Each row is a point on a landscape with many peaks, with its height.
A climber steps from a point to the highest of its 5 nearest points, and stops where none of them is higher. Distance is the straight distance between rows; heights are no part of it.
Sog h=31.8: [129 119 102 117 206 137 164 129]
sopes h=43.0: [159 135 128 106 113 151 132 160]
Mavi h=37.3: [114 133 165 168  82 100 103 111]
vusen h=42.7: [164 136 165 124  76 124 135 169]
Bovi h=36.5: [146 135 110  95 179 148 169 148]
meru h=37.5: [120 123 132 145 109 127  92 111]
Ler h=32.4: [ 97 114 131 160 108 117  80 100]
Lemu h=33.1: [ 67 111  87 150 145 114  80  77]
bope h=40.6: [171 142 173 116  64 120 151 186]
kefus h=35.3: [131 124 105 107 174 145 152 126]
Mek h=47.2: [131 115 106 126 221 137 178 150]
zuf h=35.9: [ 86 114 113 156 123 122  76  92]
Sobuk h=16.9: [173 141 151  89  90 143 146 202]
Resim h=43.1: [131 126 154 150  92 117 109 127]
ritaz h=35.2: [ 99 116  96 137 146 129  94  89]
pural h=40.7: [127 150 178 153  57  82 144 113]
zeli h=45.5: [154 134 155 128  89 133 123 156]
sibid h=26.5: [125 157 180 149  46  75 151  99]
Belo h=36.3: [151 136 168 145  76 119 131 147]
sotuk h=52.0: [138 126 136 129 109 139 109 126]
bup h=34.5: [114 136 167 167  73  94 119 112]
vef h=32.7: [ 76 113  82 139 172 117 101  78]
ritez h=52.7: [124 120 101 116 173 141 137 111]
vol h=60.4: [133 116 110 132 231 136 180 165]
tima h=40.0: [114 130 148 157  93 114  94 114]
buf h=25.0: [141 132 105 102 174 150 161 134]
rifa h=39.3: [172 137 158 104  81 139 142 184]
Sudop h=30.8: [149 145 180 141  61  96 151 142]
soroz h=59.2: [134 121 111 117 143 146 121 119]
bim h=3.5: [134 127 104 107 201 145 171 141]
sefo h=35.5: [115 144 175 167  66  83 125 106]
rodop h=43.3: [128 126 137 139 107 125  98 122]
tulo h=64.1: [144 132 110  98 159 155 153 142]
kuvaz h=39.6: [122 130 159 162  82 105 111 119]
mapug h=49.0: [137 129 145 141  95 127 106 136]
gure h=31.5: [119 121 110 129 137 139 103 107]
Nuzas h=32.3: [ 98 120 129 155 110 121  82 100]
kevi h=32.1: [169 136 151 103  90 143 140 181]
fil h=37.8: [141 153 184 148  56  88 151 121]
fem h=39.1: [172 142 131  77 113 155 146 189]
sotek h=32.6: [ 72 110  96 154 133 116  74  75]
Lome h=35.7: [131 134 172 159  76 108 120 130]
mipur h=29.4: [ 61 107  72 145 175 109  93  68]
Teki h=35.8: [126 150 181 159  56  86 144 105]
lepu h=45.2: [121 117 101 117 192 139 156 115]
fizef h=57.7: [159 137 128  99 121 155 136 157]
Fur h=63.2: [141 127 115 108 139 149 126 133]
Konat h=36.9: [ 96 125 154 172  92 102  88  98]
Gumi h=24.7: [156 147 179 136  59 100 151 153]
gemak h=45.3: [150 134 155 139  88 128 120 148]
Sasev h=49.6: [150 136 107  87 160 158 160 156]
gafo h=26.6: [165 139 140 105  99 146 128 173]
gur h=33.8: [ 90 115 121 156 114 118  75  91]
sos h=45.8: [171 142 118  75 132 159 158 180]
dudar h=21.1: [171 142 139  90 100 154 140 189]
Teti h=19.8: [177 143 162  86  79 140 152 214]
lor h=46.1: [155 140 116  92 138 154 143 154]
suz h=24.0: [115 151 182 159  55  78 144  96]
lipe h=59.3: [132 144 181 159  65  90 132 118]
Nilum h=32.8: [104 121 132 154 113 123  85 102]
lorom h=34.6: [ 75 108  93 148 145 121  85  79]
zigag h=34.0: [173 142 161 101  77 138 146 196]
Bina h=21.6: [112 118 114 135 134 133  93 102]
vez h=52.6: [126 110 111 138 236 133 172 156]
Keto h=30.3: [106 117 119 149 115 128  85 103]
dolo h=27.6: [134 125 107 114 210 140 179 155]
Puv h=36.8: [ 86 112  95 140 146 125  90  84]
rin h=53.2: [136 123 129 128 120 141 104 124]
setup h=51.3: [151 134 110  93 151 157 150 152]
Zipim h=30.2: [ 90 106  86 137 198 120 131  88]
Gugu h=44.2: [159 138 119  92 130 158 142 160]
Napef h=34.2: [ 82 109  86 138 191 116 119  80]
vug h=44.0: [127 125 120 131 123 139 105 115]
ruba h=55.6: [142 130 109 102 148 154 141 135]
Mez h=41.0: [ 93 114  88 130 180 127 126  87]
sis h=44.5: [137 147 180 154  58  93 145 124]
Gul h=37.4: [ 92 111  95 132 156 128 103  83]
sem h=50.1: [144 129 146 134  91 126 116 144]
dut h=39.5: [106 114  95 130 200 129 144 103]
siv h=34.8: [ 94 110  89 134 194 123 130  94]
Vapo h=19.2: [118 155 182 154  50  76 152  88]
temi h=40.2: [171 140 164 110  71 128 146 190]
Kopa h=47.1: [161 143 113  77 152 157 164 176]
Sas h=45.9: [123 117 106 129 220 132 167 140]
ruken h=57.6: [142 126 140 129 105 138 113 139]
tuno h=41.7: [171 138 163 117  76 128 139 180]
Buzil h=47.6: [156 142 110  83 168 155 172 163]
vari h=44.6: [102 120  97 127 163 135 115  92]
gudod h=58.2: [ 99 116 106 141 134 126  86  96]
bibi h=48.0: [110 114  97 123 168 139 121 100]
nakip h=51.1: [154 131 139 117 106 141 118 149]
Pof h=34.3: [ 82 111  87 136 162 124  98  78]
vapi h=48.8: [155 132 125 104 126 155 131 153]
fetu h=40.3: [109 117 102 128 149 134 109  97]
duvup h=42.2: [103 108  98 136 219 124 155 113]
meze h=41.3: [149 135 106  94 186 151 180 159]
Puvum h=43.2: [110 107 101 133 223 128 163 126]
dudib h=53.3: [118 122 107 121 153 142 117 105]
Beb h=57.8: [131 124 107 113 156 151 131 124]
kosek h=58.3: [135 127 120 121 126 145 114 127]
Pobet h=30.6: [ 62 104  75 151 161 114  84  70]
rofu h=45.6: [136 145 177 153  65  98 139 128]

Call two points neighbours if one is among the 5 nearest of the other. Go from one point of each pair to the other, from neighbour to neighbour, staying as high as possible. Name the lowest point that can't be avoided.
tulo, ruken: rin
tulo, vol: duvup
Fur, lipe: Lome
ruken, gudod: Puv
fizef, tulo: vapi
tulo, Fur: ruba

Two climbers start at each pair of points below. Name the first point that both come to, or write -.
lepu, bibi: Fur
rodop, fetu: Fur
rifa, Gumi: -
vef, Napef: dudib
lorom, gur: gudod
Belo, Sudop: -
zigag, dudar: vusen
Nuzas, vug: -
